Each row is a point on a tangle of strands that fork, close into loops and nearly touch. The rows are in no order.
Two points are linked if the straight distance between their rows is under 60.8. Some points are linked to none.
q412: 27  -30  -16  -36  4  -23  -10  4  -17  1  1  6  26  10  27  -1  -24  22  3  12  3  -7  -23  -4  11  40
q12: 29  -24  -45  -36  -7  3  -4  23  3  -2  16  10  -12  14  17  11  -18  41  9  -9  13  -6  -14  -12  1  30
q688: 16  -15  2  -7  -25  -9  2  -45  -27  11  -27  -16  4  2  7  1  -9  14  -34  -20  -17  -5  7  22  2  30
q402: 7  -14  7  -14  -5  -32  2  0  3  3  -11  15  24  13  36  18  -20  -22  13  18  18  -6  -8  0  18  -9
q676: 24  -25  -37  -23  -13  9  -3  -5  -12  2  5  0  -22  9  15  1  -15  39  -7  -20  2  -11  0  -3  -6  36
q213: 21  -35  -4  -25  -16  -36  2  -51  -31  9  -26  -6  18  0  20  -10  -26  17  -5  -7  -7  -25  -21  -8  37  22
q753: -18  16  21  21  4  -3  27  10  7  -5  7  -4  -7  -14  -5  -17  12  -16  7  14  -4  -19  4  2  3  -47
q953: 4  20  -10  34  10  -1  0  19  15  24  -2  3  -8  -20  -6  -21  -18  8  6  7  7  6  -5  20  -5  5
q344: -16  13  -3  42  -11  21  29  -4  8  -2  23  -9  -38  -15  -20  -35  19  -4  -7  -22  -19  -3  24  25  -17  -21
q776: -1  25  -1  7  28  8  -25  40  20  23  -6  5  13  -10  -29  -4  -9  4  19  28  20  16  -11  -5  -10  10
q741: -9  27  19  14  19  11  -22  0  11  11  -15  0  15  -4  -25  -9  -7  13  -7  -2  -1  54  8  5  -28  29
q769: -8  21  12  0  35  5  -21  36  17  13  1  3  23  -6  -31  6  4  -17  28  42  21  6  -14  -14  2  -6
q507: -26  -1  38  2  -16  -31  31  -7  3  -17  0  -6  15  13  15  14  13  -28  7  8  -5  -15  15  8  16  -56
q471: -6  -30  10  -13  -31  -22  19  -39  -23  -15  -10  -3  -4  1  14  13  8  -22  0  -16  -5  -38  23  -6  4  -29
q150: 22  -35  -12  -42  -9  -34  -7  -26  -21  2  -13  6  17  11  28  -1  -26  12  10  5  6  -22  -21  -14  24  25
q54: 13  -8  -23  -2  2  4  0  26  9  8  8  11  -4  10  22  3  -16  11  13  4  17  2  -10  -5  3  2
q80: 17  -17  -14  16  2  -31  10  17  11  23  -7  14  -8  -4  33  -9  -31  -6  2  7  7  -20  -15  3  24  0
q282: -2  -4  14  -8  -23  25  -4  -36  -21  -11  -8  -8  -3  11  -2  22  32  -3  -27  -27  -25  13  19  4  -24  0
q227: 4  -19  20  17  -18  -57  22  -13  -3  9  -22  3  13  3  27  15  -23  -30  -3  3  3  -21  0  10  26  -24
q523: -21  24  1  29  -6  20  27  10  15  -9  24  -14  -47  -21  -30  -44  29  3  -6  -10  -20  -19  16  12  -11  -35
q423: -15  21  25  3  13  -25  -12  9  15  10  -18  4  51  1  2  13  -14  -22  24  31  19  22  -10  5  13  -8
q734: -5  24  -9  28  11  19  3  22  9  11  10  1  -14  -15  -24  -13  8  5  10  3  7  3  1  0  -15  -11
q88: -11  19  18  12  17  -23  -6  23  14  16  -9  8  32  -14  0  3  -12  -28  25  41  20  -4  -19  -5  17  -29
q365: -19  33  25  2  22  25  0  29  17  3  13  -9  -16  -3  -61  -19  35  -1  -3  22  -4  -11  23  -14  -18  -19
q698: -10  -13  -22  57  -24  -9  16  -16  12  18  6  -2  -41  -18  -7  -37  -23  -19  -29  -28  -19  1  9  46  8  17
q442: -2  -5  -7  43  -8  -9  24  1  8  12  2  0  -27  -19  8  -14  -7  -20  -7  -11  -8  -19  5  19  11  -21
q420: 18  -28  -14  -10  -4  -38  5  16  6  14  -6  20  0  8  39  3  -27  -14  14  13  15  -25  -17  -15  25  -7
q840: 5  11  0  -1  28  -11  -11  29  14  19  -3  4  31  -4  7  -12  -26  22  12  20  13  31  -20  9  1  30
q973: 5  -26  -10  -19  -33  3  2  -65  -40  0  -14  -8  -4  -2  13  5  4  1  2  -30  -8  -32  7  -14  18  -7
q707: 4  -1  5  -35  3  10  -30  -14  -8  -22  -17  6  26  23  15  36  23  -21  3  0  -11  25  -5  -7  2  13
q787: 14  24  -39  24  10  -1  -12  50  20  11  12  5  -23  -35  -19  -8  -23  24  8  13  12  -13  -35  -7  8  4
q112: 12  -16  -5  -43  -4  -21  -18  -8  -6  -8  -10  11  28  18  31  25  -8  -16  15  10  12  -3  -10  -5  12  10
q216: -7  -20  -2  -14  -17  18  23  -8  -9  -18  14  -1  -25  10  9  6  23  -3  -1  -17  0  -20  25  -4  -15  -27
q314: -22  18  21  6  4  -9  21  19  12  -10  11  -4  -16  -19  1  -22  20  -21  8  23  -4  -36  -6  -15  20  -60
q527: 1  18  11  5  7  9  -16  -11  7  8  -8  -1  20  5  6  1  -10  11  -14  -5  -1  42  -2  11  -16  23
q516: 23  -25  -24  -33  -13  10  -13  -22  -28  7  -6  -7  -4  6  10  0  -4  37  -14  -19  -13  -7  -7  -2  -3  44
q638: 10  -29  -4  -19  -28  -28  3  -57  -31  6  -29  -4  6  -2  17  -1  -16  0  -3  -17  -3  -31  -3  -7  27  4
q991: -30  20  35  -1  8  6  20  4  13  -10  9  -4  12  3  -19  -9  26  -15  16  19  0  -4  14  -4  5  -43
q455: 2  -13  25  -5  -24  -45  3  -34  -16  -2  -26  -5  26  16  18  27  -16  -22  -7  -3  1  -14  6  14  18  -19
q408: -12  1  -18  51  -18  12  24  -15  6  7  16  -5  -43  -18  -13  -28  1  -11  -18  -26  -16  1  20  36  -10  -4
q331: -20  22  29  2  32  20  -13  29  17  5  6  -5  4  0  -57  -1  26  -13  11  32  1  2  16  -18  -18  -8
q739: -29  19  45  -4  4  11  5  -23  1  -37  -1  -7  24  20  -12  22  35  -19  -5  -5  -16  23  21  1  -8  -24
q837: 11  3  2  -8  7  6  -12  -10  -8  6  -7  -6  16  7  17  -1  -11  26  -28  -8  -12  36  -8  15  -12  46
q274: 3  -5  -5  -10  -15  37  -11  -24  -18  -8  -2  -2  -17  9  1  14  20  10  -24  -32  -11  17  16  -3  -30  14
q958: -8  15  13  22  13  -21  6  25  8  7  0  8  9  -22  6  -7  -6  -30  16  31  12  -24  -24  -12  17  -43
q623: 3  -11  -15  -6  -14  33  13  1  -3  -16  25  2  -31  12  -1  8  20  14  0  -24  6  0  20  -8  -25  -11
q356: 20  -29  -13  -8  -8  -27  13  -17  -7  10  -18  1  -5  1  22  -9  -27  9  -15  -8  1  -15  -1  15  11  28
q892: -10  -2  24  -8  -19  -15  6  -27  -13  -15  -12  -7  26  16  13  31  9  -24  -6  -9  0  1  12  15  1  -22
q727: 32  -30  -19  -26  4  -12  -2  -7  -25  4  -1  -3  17  6  16  -4  -22  35  -19  0  -6  -4  -15  6  -1  53
q566: -17  2  32  -17  -15  -1  3  -29  -14  -34  -6  -9  25  21  3  35  33  -24  -7  -7  -14  1  15  7  -6  -25
q267: -16  33  11  19  9  21  7  26  16  1  18  -16  -37  -20  -58  -38  33  -2  -10  7  -13  -22  23  4  -27  -24
q307: 5  -14  -30  39  -16  -4  17  -17  9  16  4  -3  -36  -9  2  -31  -27  4  -31  -25  -12  9  10  47  4  37
q595: 2  5  -18  8  2  19  6  22  10  3  17  6  -7  5  2  3  2  7  15  -1  14  5  -1  -10  -4  -10
q86: -39  19  43  -10  17  8  9  -8  16  -26  7  -4  24  13  -22  6  39  -18  18  15  -7  13  23  -15  4  -26
q295: -8  6  -3  -10  22  44  -21  8  10  -27  20  11  -4  20  -13  23  22  5  16  -2  4  38  5  -31  -13  3
q67: -11  -22  20  1  -23  -26  31  -10  -6  -10  -1  3  -2  1  20  9  5  -26  5  -4  0  -30  19  -1  11  -43
q434: -3  21  -15  1  17  19  -2  48  12  -7  33  1  -18  -21  -32  1  9  5  19  23  16  -22  -18  -31  6  -29
q506: 15  12  -24  13  23  -1  -4  42  15  20  13  2  9  -10  -4  -19  -30  41  9  11  3  24  -21  12  -2  40
q686: -7  1  -1  0  1  47  1  -8  -1  -24  20  1  -20  14  -11  10  27  12  -13  -25  -3  24  19  -14  -32  -6
q841: -4  19  19  -4  23  -15  -17  9  15  12  -12  1  45  4  7  0  -18  1  8  22  13  37  -14  9  3  22
q386: 21  -24  -4  6  -16  -24  14  -43  -19  9  -22  -18  -7  -7  3  -18  -25  15  -43  -21  -17  -6  4  39  13  44
q913: 15  -15  1  -31  -14  -13  -15  -30  -26  8  -24  -7  26  9  17  11  -9  9  -14  -6  -10  -2  -6  10  10  28
q538: 14  14  -27  22  12  -7  -4  46  13  7  13  7  -19  -24  3  -2  -20  3  17  18  18  -21  -37  -20  15  -16
q201: -3  -27  2  -20  -33  7  7  -48  -33  -13  -7  -9  -11  -2  7  12  19  -6  -4  -27  -9  -29  21  -5  -3  -18
q833: -10  -18  8  -24  -28  23  9  -34  -27  -25  5  -11  -12  8  2  9  35  -4  -12  -31  -14  -13  29  -1  -22  -19
q925: -19  22  31  10  31  17  -27  16  17  8  -10  6  16  0  -52  3  10  -8  11  22  5  34  14  -10  -25  13
q273: 17  -6  -14  2  -8  8  1  -17  -12  9  -6  -11  -9  4  15  -13  -13  27  -34  -21  -10  20  5  25  -15  43
q454: 11  -12  -17  -23  -19  25  -19  -25  -26  4  -11  -4  -9  15  8  8  11  18  -20  -26  -13  6  5  -4  -15  29
q984: -16  18  2  -4  19  30  6  34  17  -8  30  -1  -10  -3  -31  -1  27  5  20  17  6  -12  0  -29  2  -27
q706: 6  6  -13  32  6  -21  5  19  13  25  -6  5  -4  -19  17  -24  -34  3  -1  7  0  -1  -15  21  15  10
q740: 14  -11  1  -44  -6  -9  -27  -17  -18  -6  -17  2  34  19  22  22  2  -5  0  3  -6  7  -13  1  12  28
q223: -20  19  24  5  25  17  -19  -5  9  -13  -7  5  28  7  -20  15  11  -13  13  8  6  41  7  -10  -12  2
q361: 0  10  -16  32  16  -20  5  38  7  -7  19  3  -30  -35  8  -8  -11  -15  4  11  13  -39  -34  -26  17  -33
q371: 18  -12  -34  14  -11  12  6  -11  -4  10  7  -6  -35  1  6  -21  -21  25  -31  -30  -7  11  10  30  -9  41
q321: -6  27  13  15  26  8  -24  26  18  25  -16  1  10  -8  -41  -10  -3  9  1  14  5  34  4  3  -26  25
q206: 18  11  -43  21  7  6  0  42  21  16  16  5  -22  -17  -2  -12  -27  39  4  -4  3  4  -21  6  8  23
q347: -24  28  32  28  0  3  20  -7  9  4  3  -12  0  -13  -39  -21  20  -10  0  0  -11  7  27  17  -20  -29
q970: 4  1  -20  -22  13  33  -29  16  11  -24  12  14  -2  24  3  28  12  11  12  -8  9  34  -7  -27  -9  20
q302: -10  6  -6  -11  21  38  -8  28  17  -20  30  6  -2  17  -19  16  24  3  30  10  12  18  1  -35  -1  -10
q28: 12  -7  -9  -41  13  23  -40  -1  -8  -27  -10  13  8  26  13  31  22  -8  9  0  -7  31  -13  -17  -1  27
q433: -11  11  8  27  12  -24  16  27  9  -7  10  1  -17  -33  12  -14  2  -27  4  21  6  -40  -24  -23  18  -49
q242: -11  16  18  6  5  19  -9  -17  0  -9  -6  1  17  7  0  12  12  -6  -9  -8  0  35  10  3  -19  3
q943: 17  -25  -25  -22  -9  -11  -5  20  1  1  7  16  -6  13  28  15  -13  -4  22  6  20  -19  -12  -17  10  -3

A fork is a point with three links, a tip a point with one. Leave the first point through the second and follow the links. Name the first fork or tip that comes.
q433 / q314 -> q227
q707 / q28 -> q434
q837 / q273 -> q925
q840 / q506 -> q433

A piece is all that can be reached along the links. How many separate loops has the piece of each point below (a circle has one, a figure eight two, a Y none), and how many tips (points with one link)?
q638 -> loops 2, tips 2
q386 -> loops 1, tips 2
q991 -> loops 1, tips 1
q769 -> loops 2, tips 1

A tip is a point with one link. Name the tips that can be reached along the links from each point below, in the order of the rows.
q706 -> q434, q386
q314 -> q227
q837 -> q769
q676 -> q12, q507

Name the points in between on the shortest way along the links from the first point to the second, in order.
q213 / q12 -> q150, q412, q727, q516, q676
q740 / q984 -> q707, q28, q970, q295, q302
q423 / q455 -> q88, q958, q433, q314, q753, q991, q86, q739, q566, q892
q595 / q295 -> q54, q943, q420, q402, q112, q740, q707, q28, q970
